Points on a hilly landscape, in no order, each with its height.
From any point a climber takes the steepest step (rise divided by distance) to one of its 2 nearest points. It stops when none of these is higher. Distance is the straight distance between rows; heights are no part of it.
pegi: [-21   9  34 -21   1  15  -6   2  13  -1 -27 -22 -17   2   3 -31  51  27
 -21   4  16  -6  12 -18   5  17]  (h 3.88)
rok: [ 27   3 -11   9 -13  -7  19   2  -7  -4  -5  30   7  29 -15   9 -22 -46
  53 -36 -16 -14 -11 -11   3  -7]  (h 1.15)
ruzas: [ 19   6  27   1  -8  14   1 -18 -36  -7  -5  22  -1  13 -32   3 -14 -21
  43 -11   0  -2   2   0   8 -14]  (h 4.27)
sel: [ 10   1  48 -19 -25  28  -9  -4  -7  -4  -8  -1 -23   9  -9  -5  32  -1
   9   9   7 -19  27 -14  23  -7]  (h 5.16)
mozov: [  1  16  40  -7   0  17   1  -8 -21  -2 -23  -8 -15  -1 -14 -12  25  11
  -1  17  26  11  12  -4   1   7]  (h 5.14)
Sagep: [ 11 -22 -18   9  -7  20 -10  -8  -3   9  33  -3  -3  26 -14  27 -36 -41
  44 -10 -11 -27  -2 -13  12 -28]  (h 0.95)
bem: [ -9  23  -9  16  36 -13  -1 -11   4   2 -16   0  -8 -10 -16 -20   5  21
   6  -8  23  28  -3  -6 -21   7]  (h 5.69)
lomet: [ 13  15 -11  12   6   0  -7  -4  -4 -13   3  34  -3   4 -20  -9 -17 -15
  45 -37 -10   2  -6  -7   7 -19]  (h 1.29)
Didam: [ 20 -16 -46   8 -11  -8  -4  24  11 -11  -2  20   9  -3  32  10 -26  -9
  -4   5 -29   1 -28  18   0  -7]  (h 3.71)
Bod: [ 30  -3  -8   0 -28   2   7  15 -22  -3 -13   9   9   6   1   6 -21 -27
  11   8 -13 -10 -12  21   3   5]  (h 4.23)
Kuzu: [-15  11 -32 -19  25 -12  15 -13  10 -19   9 -10  -1 -14   6 -23  10  60
 -30  -9 -13  13 -24  17 -21  12]  (h 3.90)
zela: [ 12 -17  18   2  -9   3   2 -10 -18  34  19  -5   0  18 -15  36 -11 -49
  13   4  18   5  22 -12   0  -8]  (h 4.55)
Zusut: [  0 -23   6  12   0  24 -20 -14  -7   6  34 -19 -13  12 -21  20 -19 -26
  35  11   1 -38  12 -11  17 -25]  (h 5.99)
zoka: [-22 -29   9   9  -1 -10 -24  21  18  16  18 -11   9  -6  15   5 -13 -14
 -18   9  24  -3  11  -8   5  -2]  (h 0.41)
voz: [  1  18 -25  31  21 -10   7 -10  18  12  -9   4  -5   0  -6  16  -6 -23
  36 -14  14  10  10 -11 -16   2]  (h 6.48)
Vusu: [-39 -13  -9   0  32 -19  -2  11  23  -7   4 -19  18 -18  10  -9   7  30
 -33   0   8  -3 -11   1  -5  18]  (h 6.36)
pibuv: [-43 -31  12  -2  13 -18 -23  21  25  -4  16 -14  14 -16  18  -4  -7  -4
 -28   6  10  -2  10  -6   6   9]  (h 0.34)
nid: [ 14   6 -46  25  10 -16  26   3  23   9  -9   7   6   7  16  25  -6 -13
   6  -1  -5   8 -17   0 -22   8]  (h 2.83)
zuk: [ -3  17  -2  28  24   1  -2 -18   6   8   3   6 -10   5 -21  15  -5 -29
  46 -15  13   7  18 -20  -7 -12]  (h 6.89)
Tovif: [ 34 -18  28 -28 -52  18  11   8 -35  -6  -9   8   6  23 -14  -2  -7 -18
  22   0 -17 -41  -2  12  20   6]  (h 4.99)
dif: [ 22 -12  -8   5 -16   3  19  -5 -13   5   4  18   8  42 -20  25 -29 -54
  51 -35 -20 -21  -9 -18   3 -16]  (h 1.08)
peget: [-17  -9  -1  21  14 -15  12  12  -3  20  -3 -11  22   5   3   5   6  -6
 -30  12  38   8  -2  -7 -17  17]  (h 3.80)
gib: [-32 -17  -2  26  15  -7 -27   8  16  -1  23 -20  -5 -10  -7  -1  -9 -11
  18   3  26 -18  22 -20  11  -3]  (h 6.33)
sesa: [ -3  16 -32   0  13 -12  36 -14 -13  -9  13  -1  17  -4  16   2  17  41
 -43  -5  -3  11 -23   6 -23   0]  (h 4.25)
mip: [  3 -25 -15   6 -15   3  -2  20  12   3  -1 -23   4  -5  36   8 -13   4
 -35  29   8 -17 -15   8  -4   8]  (h 3.29)
Fozap: [ -5  28  -3 -33  -7  -1  14  -8 -10 -19  -3   1  10  -3  18 -27  18  53
 -31  -4 -29  16 -19  18  -2   3]  (h 6.01)
dife: [-12   9  28 -13   3  -9 -16  -5 -12 -12  10  42  -1 -16 -14  -5  -5 -10
   0 -23 -13  36  15  -8  11 -26]  (h 5.61)
Gipag: [ 23   3   4  -5 -34   1   2  15  -9   3  -7  10   9   3  13   1  -7  -5
 -15  11 -10   0 -10  20   9  -2]  (h 4.48)
fofal: [ -4  -4 -26  23   7 -16   6  12  16  23   3  -5  14   2  14  19  -7 -17
 -10   8  17   4  -6  -5 -17   7]  (h 3.67)
popu: [-12  14  14  -1  14 -16 -12  -5  -4  -1   3  35   4 -12  -7  -5   1  -9
  -4 -20  -9  42  10  -9  -3 -15]  (h 5.49)
Mimat: [-12 -34  -8  17  -2  -3 -19  22  14  13  15 -27   6   1  14  10 -21 -16
  -5  16  29 -18   6  -4   0   5]  (h 0.50)
ved: [-21  11 -30  -7  40 -19  12 -15  14  -9   2   0  -2 -12  -5 -19  10  49
 -20 -14   1  27 -15   7 -27  10]  (h 3.95)
sozu: [ -3   4  23 -25 -16  -7 -18   6  -3 -17   0  29   6 -20   0 -17  -4  10
  -5 -13 -28  15   0  14  20 -13]  (h 5.86)
fuzak: [ 16  35   4   0   3   1  17 -13 -26   4 -22  14   6   3 -10 -13   4  12
  -2  -3   9  33  -7   8 -15   0]  (h 5.60)
fif: [ 19   2 -41  29   3   4  -6   2   9  -4  -8  -3 -11   4  -3  21 -28 -27
  40   4 -13 -18  -4   4  -2   7]  (h 1.72)
tasum: [ -7 -14 -58  10  24 -31   6   8  36  -2   5  18  13 -16  27  20  -8   6
 -10  -4 -31  19 -18   0 -18  -2]  (h 3.30)
nemav: [-28  -5  -3  13  37  -8 -17   9  19  -5  -4 -22  -2 -18 -12 -20   7  23
   0  -1  29 -11   7  -9   4  27]  (h 5.73)
Nasu: [ 21 -13  26 -20 -46  26 -10   6   0   3  -9 -16 -12  11  10   9   9 -12
   4  14  -6 -37  11   8  23  -2]  (h 5.35)
moto: [ 22  36   5  -8 -12   9  24 -15 -37   3 -26   5  10  10  -5 -15  11  19
  -9  11   5  19 -11  15  -9   3]  (h 5.74)
Los: [  8  -1 -40  -3   1  -3   4  12  10 -19  -1  -4   4 -16  28  -4  -6  33
 -27  10 -29  -4 -30  21   2   0]  (h 4.63)
Vub: [ 10  20 -46  20  14 -21  16   1  25   6 -14  22   2  -2  13  14  -5  -5
  16 -16 -16  19 -13   2 -14   1]  (h 3.01)
Nodom: [ -2  -1 -47  29  24 -16  26   1  15   5  -4 -10  12   0  14  11  -5  15
 -19   4  12  -3 -20   2 -28  12]  (h 3.32)
Fanab: [-14 -29  -9  -2  -7  -2  -1  17  24  -4   4 -26   8  -4  40  -3  -2  16
 -42  19   3 -18 -12   8   1   5]  (h 3.46)
mufu: [-32 -12  -4  -5  15 -12   8   5  19 -10   9 -17  14 -12  18  -9  10  36
 -48   5  -1  -6 -15   6  -4  10]  (h 6.20)
Dek: [  0   1  27   3  -8   6  22 -12 -30  22 -15 -12  11  10 -17  19  11 -18
 -14  30  27   9  13   3 -16  14]  (h 3.44)
Tenev: [ 21 -14  42 -16 -26  33  -2 -13 -29  -8  -2  -2 -13  18 -26  11   4 -18
  36   5  -9 -38   8   6  23  -9]  (h 5.36)
rifuv: [ 15  -9  56 -28 -32  39  -1 -14 -23   2 -14  -2 -20  24 -19   9  37 -10
  17  22   5 -25  29  -5  20   0]  (h 5.05)
zazuz: [ 19  -1  20  -4 -12   3  18 -14 -22  28  -1  27   2  35 -24  33 -12 -54
  36 -20   4  12  15 -15  -2  -9]  (h 5.10)
ramiv: [ 33 -13  29 -28 -59  26  -1  11 -17  -3 -10  -2  -4  22   1   1   5 -15
  12   7 -18 -44   3  10  27   4]  (h 5.15)
noga: [-42  -6  36 -19  13 -12   2   4   3  -7   0   3  11 -16   3 -14  18  16
 -50   6   4  28  13 -11   1  11]  (h 0.24)
laku: [ 17   1 -26  25   5   9  -2   2   9  -7 -16 -22 -15 -11   0   4 -18  -2
  17  19  -3 -21  -6  19  -2  17]  (h 1.96)
gos: [-13  12 -22  14  33 -20  -9  -5  21  -1  -1   0  -3 -24  -5 -13  -3  20
  -2  -8   0  17  -4  -1 -13   7]  (h 5.90)
zev: [-11  12  36 -20   4  20 -11  -6   8  -9 -19 -17 -28 -11  -7 -31  36  27
   2   3  12  -3  13 -11   5   9]  (h 3.93)
nadem: [-18 -20  36  -4  -2  -5 -18  13  -8  17  26   4  -4   2  -5  12   1 -21
 -19   4  29  11  29 -25  12  -7]  (h 0.14)
nebo: [ 13 -17  20  -5  -8   9   8 -20 -26  28  22  10   1  40 -27  43 -13 -57
  33 -12   4   2  20 -20  -2 -14]  (h 4.86)
dolel: [ 15 -31  16 -12 -13  13   6 -24 -37  27  27   2   6  40 -37  42 -17 -49
  40  -8 -11 -13  11 -15   8 -23]  (h 4.65)
dolo: [ 20 -21 -11 -11 -38   7   2  20   0   7  -2 -14  10   9  39   8 -10   0
 -36  27  -6  -7 -13  21   9   0]  (h 3.05)
zumik: [ 11  22  27  -7  -3  16 -12  -8 -16 -11 -11   7 -19  -8 -19 -17   6   9
  21  -6  10   3   7   1  13  -7]  (h 4.07)
dotib: [ 14 -14 -17  12  -8  15   4 -14  -6  11  26   7   3  39 -15  32 -31 -48
  53 -24 -17 -19  -3 -18  10 -27]  (h 1.01)
Vig: [  8 -25  30  -8  -7  22   8 -30 -45  14  15   8  -1  38 -49  26 -16 -35
  42  -6 -12 -17   8 -10  11 -21]  (h 4.52)
Rugo: [ -6   6 -40  17  20 -29   2   3  35   5  -2  20   5 -12  17  13  -4   1
   8 -15 -15  19  -2  -5 -16  -4]  (h 3.14)
fiko: [-28   3 -15  24  19 -29  -9   7  30  15  16  12   4  -2  11  15  -1 -22
  12 -20   9  21  20 -25 -11  -7]  (h 4.81)
Laz: [ 11   2  21 -19 -37   5  -5  11  -9   5  -3   8   7   0  13   1   6   4
 -27   9  -5  -3   3  10  17  -3]  (h 4.66)
poket: [-53 -16  21  -6  29 -20 -16  16  21  -8  11  -8  11 -25  -2 -13   5   8
 -26  -2   7  14  13 -16   5  15]  (h 0.29)
zome: [-32  -1 -18  35  27 -22 -16   6  24   5  16   0   1  -8   0   9  -6 -20
  19 -13  20   5  24 -26  -4  -2]  (h 4.59)
posag: [-54 -10  27 -19  31 -18  -4   6  13 -14   2  -7  12 -21  -2 -22  12  15
 -37   2   2  26  12 -17   3  21]  (h 0.26)
vilup: [  0  20 -28 -26   6   1  16  -8   7 -20   3 -20 -15  -3  12 -31  16  71
 -26  -4 -20   4 -20  23 -13  12]  (h 3.85)
Kuv: [  5  15   1  17   2  -8  19 -10  -7  25 -14   6   7   9  -8  21   0 -35
  11   0  11  19   1  -6 -24   3]  (h 5.70)
sado: [ -7  -3  14  11   0  -7  12   3 -13  22  -3  -9  15   5  -7   8   8 -13
 -29  15  36  14   2  -6 -13  11]  (h 3.64)
zoso: [  7  10   9  22   9  13  -6 -13  -9  -2  -1  -7 -19  -8 -22   1  -7 -11
  32   5  11  -9   6   1  -1  -2]  (h 4.68)
gipiz: [-21   8  -2   5  35  -2  -5  -1  12  -3  -8 -21 -15 -17 -13 -29  13  41
   0  -2  24   1   1   2  -9  20]  (h 5.53)
fur: [ 20 -30 -28  10 -14  15 -17   2   0  10  33  -5  -4  27  13  32 -45 -46
  37  -4  -5 -14   1 -11  14 -19]  (h 0.87)
nimut: [ -3  22   2  -7  12   9   5  -5   5  -5 -18 -22 -16 -10  -5 -26  19  41
  -9   5  15   0  -5   8  -8  16]  (h 5.41)
kozi: [  3   6  -2 -13 -19   2  -6   9  10 -12 -12   0   0 -13  20 -13   5  23
 -21   6 -25  -7 -14  19  13   1]  (h 5.01)
mebet: [  7 -15   0   4  -7   8 -11  -3  -1  24  46  14   0  34 -15  27 -22 -44
  27 -23   0  -2  20 -31  21 -40]  (h 6.05)
rumob: [-32  -9  21  18  23 -10 -12  16   3   4   4 -10   4  -6  -8  -4   9  -7
  -6   4  35   1  11 -14   5  12]  (h 4.10)
maki: [ 14   3  -1   3 -12   4 -22   9   9 -17   5   7 -14 -14   3 -11 -14   4
  12  -5 -15 -16  -7  15  17 -10]  (h 5.63)
buzu: [  0 -21 -48  11   2 -19  -2  18  23  -1   5  12  13  -8  39  16 -16  -1
 -14   4 -22  13 -22   7 -10  -5]  (h 3.49)
sebes: [-13  12  -5  10  17 -25  -3  -2  16   4   1  22   9 -15   5   2   2  -9
 -10 -15  -5  36   6  -6 -13 -13]  (h 5.32)
zun: [-33  -8 -18 -30  29 -17  19 -18  25 -24  18  -9  21 -28  10 -11   9  46
 -37   3 -31  19 -17   9 -17  12]  (h 6.43)
vup: [ 23   6  25 -13 -33  19 -10   4 -13 -16 -12  10 -10  -1  -4 -15   3   3
  20  -2 -13 -21  -2  13  25  -7]  (h 6.02)
mafor: [  9  20 -13   3  16  -3 -16  -5  10 -11  -8   4 -21 -23 -13 -21  -9  23
  22 -13  -2   5  -3  12   1   0]  (h 4.42)
mumi: [ 11  12 -36  -2  -5  -9  17   7  -6 -14   1  11  13  -6  24  -3  -1  27
 -32   9 -34   7 -34  21  -9  -2]  (h 4.47)
zarap: [ 10 -28   3 -14 -23 -11 -27  11  -1  28  37   9   6  10  15  24 -26 -34
 -11 -11   7  11  15  -9  10 -25]  (h 5.45)
dereg: [ 10 -20  28 -24 -41   5 -16  19   5  10  11   1   0   0  20   8   0  -7
 -28   8   2 -11  18   7  21 -10]  (h 4.87)
kibo: [ 19  10  14   5  -9   0  20 -15 -18  23 -15  15   6  23 -17  31  -6 -50
  28 -11   4  15  10  -2 -16  -1]  (h 5.34)
kurun: [ 24   6 -26  18   0   1  16  -4   1   2 -15   8  -6  11  -9  20 -23 -41
  49 -10 -14  -9 -12   5  -8   4]  (h 1.60)
zad: [  5  -8  43  -2  -9  22  -2 -11 -20   5  -6 -18 -17   3 -22  10  15 -17
  21  24  16 -18  24  -2   8   4]  (h 5.12)
zasu: [  3  -9   1   6  -9   5 -19  12  12  -5   7  -4  -8 -14  14  -1 -14  -3
   1   6  -8 -13   0  13  12 -11]  (h 5.42)
suga: [ -6 -26   3  16   0  10 -22  -4  -1  16  45 -16  -9  15 -15  21 -18 -37
  28   3  15 -17  23 -26  15 -26]  (h 6.28)
gal: [ 17  13 -25  23   0  -2   2   0  10  -7   1  33  -1  18  -9  12 -20 -30
  56 -41 -16  -7  -2 -13   5 -13]  (h 1.23)
misez: [ 10   2 -34  30  14  -1 -16   1  18  -4  -2  -4 -12 -13   0   5 -27  -4
  28   3  -2 -11  -2   7  -2   8]  (h 1.83)
Mif: [ 13  18  30  -3   7  20 -11 -16 -31 -13  -9  21 -15   1 -33 -16   4  -1
  38 -13   8   9   7  -8   8 -12]  (h 4.15)
Defo: [-22  -5  39  -8  -1  13 -11  10  17   2 -19 -22 -14  -2   4 -17  44   7
 -20  10  20 -20  18 -20  12  16]  (h 3.82)
sifi: [ 10  23 -25 -17   7 -18   2   2  -6 -18 -14  28   4 -13  -2 -30  -3  30
  10 -23 -28  27 -27  22  -4   1]  (h 4.20)
Rup: [  4  10  26  14  17  17  -7 -22 -19  -8  -4 -11 -27  -6 -32  -2   5  -8
  39   7  19  -1  15 -10   0  -4]  (h 4.82)
bos: [ 19  34  19 -21 -33  15  18  -7 -34  -3 -22   9  14  16   9 -18  18  29
 -20  13  -7   7  -2  14   9  12]  (h 5.91)
deluv: [  5  -8  57 -24 -27  24   9 -15 -27  12 -17  -8 -17  18 -16   9  40 -11
   3  34  18 -12  33  -3  12  16]  (h 4.94)
kofak: [-29 -14 -13  21  30 -18 -23  10  25  -8   6 -14  -5 -21  -2 -13  -7   9
   9   1  22 -13  12 -14   3  12]  (h 5.98)
pired: [-12  14  15 -20 -14   4  20   3   0   2 -11 -15   9   5  23 -11  32  36
 -55  15   3  -9  -1  -3   0   7]  (h 5.93)
giz: [ -7  -7   0  -3  -5  -4 -13  14  21  -9   1  -6  -3 -22  20  -2  -4  14
 -20  10  -7  -8  -3   9   4  -2]  (h 5.21)
sim: [  8  19  -7  14  16   6 -12 -13   1  -5 -10  -3 -20 -15 -16 -12  -6   3
  35  -2   6   3  -2   8  -1   2]  (h 4.53)
vifa: [  8 -11  43  -5 -23  26 -11  -3  -9   5   4  -8 -19   3 -11   8  15 -10
   8  12  13 -22  19  -2  16  -8]  (h 5.29)
tumab: [ 15  23 -41  16  18  -5  22  -9   3   2 -16  -5   1  -5  -8  -2  -1  16
   3   2   4  10 -20  15 -22  15]  (h 2.29)
Rak: [-37   2 -10  17  35 -33   0   5  24   6   6   9  13 -10   3   2   6  -6
 -11 -14  13  34   9 -22 -15   1]  (h 5.08)
rit: [ 22  13  39 -26 -38  22  -2   0 -22 -17 -20  18  -7   7  -9 -25  15   9
  15 -10  -9 -20   4   4  27  -2]  (h 6.18)
ner: [-27 -20  25   0   5   3  -8  20  19   2  -4 -27   1  -6   9 -12  23   9
 -22  12  26 -23   5 -10   9  17]  (h 3.70)
zozul: [ 15 -31 -22   9 -17  10 -12   2  -1  15  21 -21  -6  17  14  31 -37 -45
  27   7   4 -11   4  -5   1  -6]  (h 0.77)
mife: [-16  17   6   7  20 -20  18  -8  -9  12  -4  21  13  -2   1   3  14   6
 -38  -4  14  47   3 -13 -22   1]  (h 4.75)
koz: [-30 -19 -34   6  38 -25   0   7  27 -14   8 -10  14 -22  12  -4  -5  38
 -28  -2  -5  -3 -13   3 -14  17]  (h 6.57)
kizu: [ -9  14 -26 -43  16 -12  33 -26  -5 -33  25   9  15 -11   9 -21  14  61
 -32  -9 -44  30 -23  19 -20   0]  (h 6.26)
Zala: [ -1   9  29 -27 -34  22  -6   6  13  10 -26 -16  -4  15  20 -16  49   5
 -28  16   1 -26  20 -10   8  10]  (h 5.68)
Pone: [-24 -17 -31  -9  26 -24  15 -10  23 -18  19  -4  19 -23  18  -2   0  33
 -40   3 -23   7 -19  10 -21   8]  (h 6.55)
dapob: [ -1 -36  29  -3 -13   4 -23  13  -4  27  36 -21  -4  12  -1  19  -8 -28
 -12   9  33  -5  30 -17  18  -2]  (h 0.07)
larun: [-24   2 -19 -46  24  -6  25 -26  19 -33  25 -10  14 -18   9 -22  14  61
 -27  -2 -43  20 -18  19 -20  15]  (h 6.34)
Pilur: [  9  17 -15 -12   5  -5  -9   1   3 -16 -14   9 -11 -18   1 -27  -5  27
   7 -12 -18   8 -14  22   3  -1]  (h 4.31)
mepap: [ 29   4 -43  19  -7  -2  22   9   4   8 -15   8  11  14  17  26 -15 -25
   4   5 -14   7 -22  11 -17   7]  (h 2.62)
Ziv: [-22 -24   9  24  11   2 -27   9   4   8  35 -21  -5   5  -9   8 -11 -24
  16   6  30 -22  25 -22  14 -10]  (h 6.07)
geta: [ 26  26 -32   9   8  -8   8   1  -2  -8 -22  22  -2  -4  -9 -16  -8   2
  25 -19 -15  13 -22  15  -8   6]  (h 1.41)
Rom: [ 11   2  29 -20 -39  23 -11  11  13   5 -16 -17 -12   6  17  -5  27  -1
 -10  14  -2 -28  12   2  19  -1]  (h 5.52)
tozu: [  3  10  16 -33 -28  -5  -6   9 -13 -20 -10  23  14 -12  14 -25   3  22
 -16  -8 -36   8  -9  20  22  -7]  (h 6.00)
zonul: [-22 -24   8  -8  -6   2  -9  23  25  -2  -6 -32   7  -3  29  -8  15  17
 -39  19  12 -28  -4   1   5  13]  (h 3.58)
pemot: [  7   0  42   3   3  20  -3 -24 -25  -5  -8 -21 -24  -1 -29   1  14 -10
  36  18  16 -12  16  -9   1   8]  (h 4.97)
muke: [-14   2   0 -16  -4   0  15   4  12 -10  -4 -18  11  -6  28 -12  24  40
 -54  11  -9 -12 -11   5  -5   4]  (h 6.03)
vodag: [  6  32  19 -25 -23   5  10   0 -16 -10 -17   9   9   3  13 -25  22  37
 -27   2 -17  11  -6  12   8   2]  (h 6.04)
pup: [  3  29  -3   8  21  -6   6 -16  -5   2 -21  10  -4  -7 -11 -10   9   9
   2  -8  15  33  -2   3 -21   2]  (h 5.54)
kup: [ -8   0 -36  21  22 -16 -11   4  26  -4  -1  -4   1 -24  10  -4 -12  19
  -2   3  -8   1 -11   8 -10   5]  (h 6.13)
nogez: [-10  14  23  -4   8  -4  10  -6 -20   4 -11  10   6  -4   0  -9  17  15
 -34   6  20  34   5  -7  -4   2]  (h 4.91)
gez: [ 11  13 -36  13  18   0  16  -5   5 -11 -12 -19  -7  -8  -1 -12   7  40
 -11   9   2  -2 -22  15 -19  18]  (h 2.20)
fone: [  4  18  35 -19  -1  26 -15 -12  -5 -20 -16  -7 -33  -4 -14 -28  24  23
  29  -4   6  -7   8  -3  16  -3]  (h 4.00)
fitim: [ 14  24  30 -38 -42  18  -9   4 -10 -14 -30  14  -7   5   8 -37  30  26
   2 -13 -24 -13   4   6  22   6]  (h 6.32)
Vefin: [ 26  17 -21  11   0   2  -3   1  -5 -16 -13  29  -6  -3 -20 -15 -21  -9
  45 -28 -16  -4 -15   6   7  -3]  (h 1.34)
kav: [  0  16 -17  30  19 -16  12  -6  15  20 -12   5   5   1  -1  11   2 -15
  12  -9  16  22   1  -9 -22   3]  (h 6.11)
sufiv: [-30  -8   1  29  27 -17 -11  13  10  15   9 -11   7  -1  -9   2   1 -22
   4  -1  41   5  16 -25  -2  11]  (h 4.30)
Rezib: [-21  -9 -16  16  30 -14  23   8   2   4   6 -12  28   4   5   2   9  17
 -41   1  26  -2 -18  -6 -24  13]  (h 4.01)
degu: [-18  -9 -45   3  36 -26  -8   0  31 -10   3  -2   2 -29  11  -6 -11  38
 -12  -2 -19   3 -11  11 -15  13]  (h 6.37)
Lali: [ 17 -10  26  -3  -8  22  12 -22 -44  -3  -1  19   2  32 -48  13 -16 -34
  48 -16 -11 -20  -1  -7   7 -16]  (h 4.39)
Riral: [ 13  -5 -18 -14 -19  -2  -8  21   8 -17  -5   9   7 -15  30  -8 -11  15
 -21  10 -35  -6 -21  27  11  -3]  (h 4.83)
zorup: [-15  10  36 -29   3  -4 -19  -7  -6 -26  -1  29  -6 -22  -9 -21  -1   9
  -2 -18 -22  30  12  -1  20 -15]  (h 5.72)
zaz: [ 27  23 -20  16   5  -1  20  -8  -9   0 -26  12   4  11 -11   4 -12 -24
  32 -11 -12   8 -18  11 -17  11]  (h 1.49)
fep: [ -8  -7  21  12   3   5 -10   5   1   5   1 -14  -7  -9  -6  -4   3  -7
   1  14  23  -8  14  -4   2   0]  (h 3.89)
lenu: [ -5  13  39  -5  -2   9   9  -3 -26   8 -17   1  -4   0  -9 -12  26  10
 -22  21  28  22  17 -10  -2   9]  (h 5.04)
nes: [-16   7 -21   9  26 -18  26  -4   0   2   3  -1  17  -4   8  -2  14  28
 -41  -5  13  16 -16  -1 -24   6]  (h 4.14)
lisut: [-28 -17  45 -11  -4  -7 -13  20  -6   9  13   6  -7  -6  -7   1  12  -6
 -35   8  22  18  30 -24  19   3]  (h 0.18)
gono: [  5 -21  25 -14 -25  -7 -19  14  -4  23  23   5   6  -1   8  12 -11 -19
 -27   2   9   9  19   2  15 -15]  (h 5.13)
nug: [ 16  -4  11   1 -18  20 -21   7   1 -20   8   6 -15  -8  -8 -10 -13   1
  24  -9 -16 -32  -3   8  27 -19]  (h 5.81)
Tonuv: [ 29 -11 -31   6 -22  -6  -2  24  -3  -2   0  11   8   5  22  12 -26 -23
   1   3 -17  -3 -20  20   1  -2]  (h 3.94)
Zeri: [ -7  29 -23 -15  27 -16  15 -19  -4  -6  -4  16   6  -6   1 -19   8  42
 -18 -17  -9  41 -16  11 -25  -2]  (h 4.02)
figus: [  6 -15  18   9  -9  28 -19  -8   1 -13  20 -18 -23   5 -13   4  -7  -8
  31   8   0 -40  12  -6  21 -18]  (h 5.77)
bagi: [ 29  15 -43  23   7   1  21  -1  -1  -1 -23  -6  -2   1   1  10 -12  -6
   8   9 -10  -2 -25  22 -17  16]  (h 2.41)
Mur: [  7  26  17 -36 -44   7   0   9 -12 -16 -22  17   9   3  16 -32  20  28
 -13  -5 -30  -5  -9  16  21   3]  (h 6.19)
madu: [ 13 -18  32  -3 -18  32  -9 -12 -13  -3  10 -21 -22  13 -22  13   2 -19
  37  15  -6 -44   8   4  18  -8]  (h 5.55)
betub: [ -1 -34 -16  18  -4   1 -20  11   9  19  23 -27  -1   7  16  25 -31 -38
  14  14  24 -14   6  -7  -2   1]  (h 0.62)
vuda: [ 12  -3 -20  21   0  -8  -1   3   8  15   5  -2   6   3   8  24 -18 -34
  11  -2   6   4   0   0 -14  -2]  (h 3.97)
med: [  6 -14   3  14  -9   0  -5   1  -4  23  15  -4   0   5  -5  24 -19 -42
  14   5  16   1  14  -4  -5 -11]  (h 4.28)
Pagob: [  8  18 -46  -3  13 -16  28  -7  -8 -13   6  16  15  -2  15  -2   6  37
 -28  -5 -25  12 -37  18 -19  -3]  (h 4.35)
muzu: [ 29 -26  24 -17 -37  27   4  -6 -36  -5   1  -1  -5  22 -30   9 -20 -28
  37   1 -17 -43  -5   9  19  -6]  (h 5.17)
vipuz: [-13 -12 -38  24  20 -23   9   9  20   8   3   0  18  -5  23  14  -5   4
 -27   8   5   6 -14  -1 -24   4]  (h 3.43)
kinep: [  4  20  22  -4   8  18  14 -13 -17  -3 -29 -24 -16   2 -10 -23  28  25
   2  20  20  -4   4   5  -9  19]  (h 5.27)
minof: [  9  32 -24  -6  11 -11  17  -6 -14  -4 -12  22   4  -5   0 -17   3  28
  -6 -18 -14  35 -23  15 -18  -1]  (h 4.09)
tuzin: [ -1  -4  -4  15   0   0 -11  -4   7  14  29  16  -1  20 -10  22 -17 -38
  31 -24   0   3  17 -25  10 -32]  (h 6.27)
vum: [ -5   5  18 -25 -32  14   7   6  12   6 -15 -21   6  14  33 -11  40  18
 -46  16  -3 -27  11  -7   3  11]  (h 5.79)
ves: [ -9  15   0  18  11  -3 -13  -6   8   5  15  19  -8  -3 -11  12  -7 -22
  24 -23   7  11  17 -19   5 -25]  (h 6.56)
dal: [ -2   5 -22  25  17  -1  17   0   4  11 -13 -21   9  -3  -2   3  -1   2
  -9  19  20  -5 -12   6 -25  18]  (h 3.54)
limal: [-30  -6  43 -23  -8  -5  -2   9  -8   2  -2   6   3  -8   3  -8  25  12
 -54  13   9  24  24 -13  11   4]  (h 0.22)
sof: [  3   8  -2  21  12   3   7  -1  -1  11  -9 -15   0  -7  -5   4  -2  -7
   1  19  14  -4   1   9 -10  10]  (h 3.69)
Gizu: [ 21 -22  -4 -11 -21   0 -14   6  -6  28  39  17   6  25   3  26 -30 -42
  13 -20   1   4  12 -14  17 -31]  (h 5.76)
lig: [ 11   2 -32  15  12   4   5   5  14  -9 -13 -22 -11 -11  11   0  -6  25
 -11  19  -1 -15 -19  16  -7  17]  (h 2.10)
kod: [ -4  20 -17 -37  -4  -7  20 -11 -10 -25   4  11  16 -11  16 -28   7  53
 -24 -10 -48  24 -27  21  -5   1]  (h 6.14)

Two climbers start at each pair of points below. Name the first point that both come to, or write none.
muzu, Lali -> none
sof, sado -> fitim
Vefin, ruzas -> zuk
Vub, fofal -> zuk

Where does a climber stop that starts at each point below?
nogez -> gib
Rezib -> fitim
ramiv -> koz
Nodom -> fitim
gal -> zuk
vuda -> zuk
ved -> vifa
bagi -> zuk
Mif -> zuk
sim -> vifa
Riral -> fitim
fuzak -> fitim
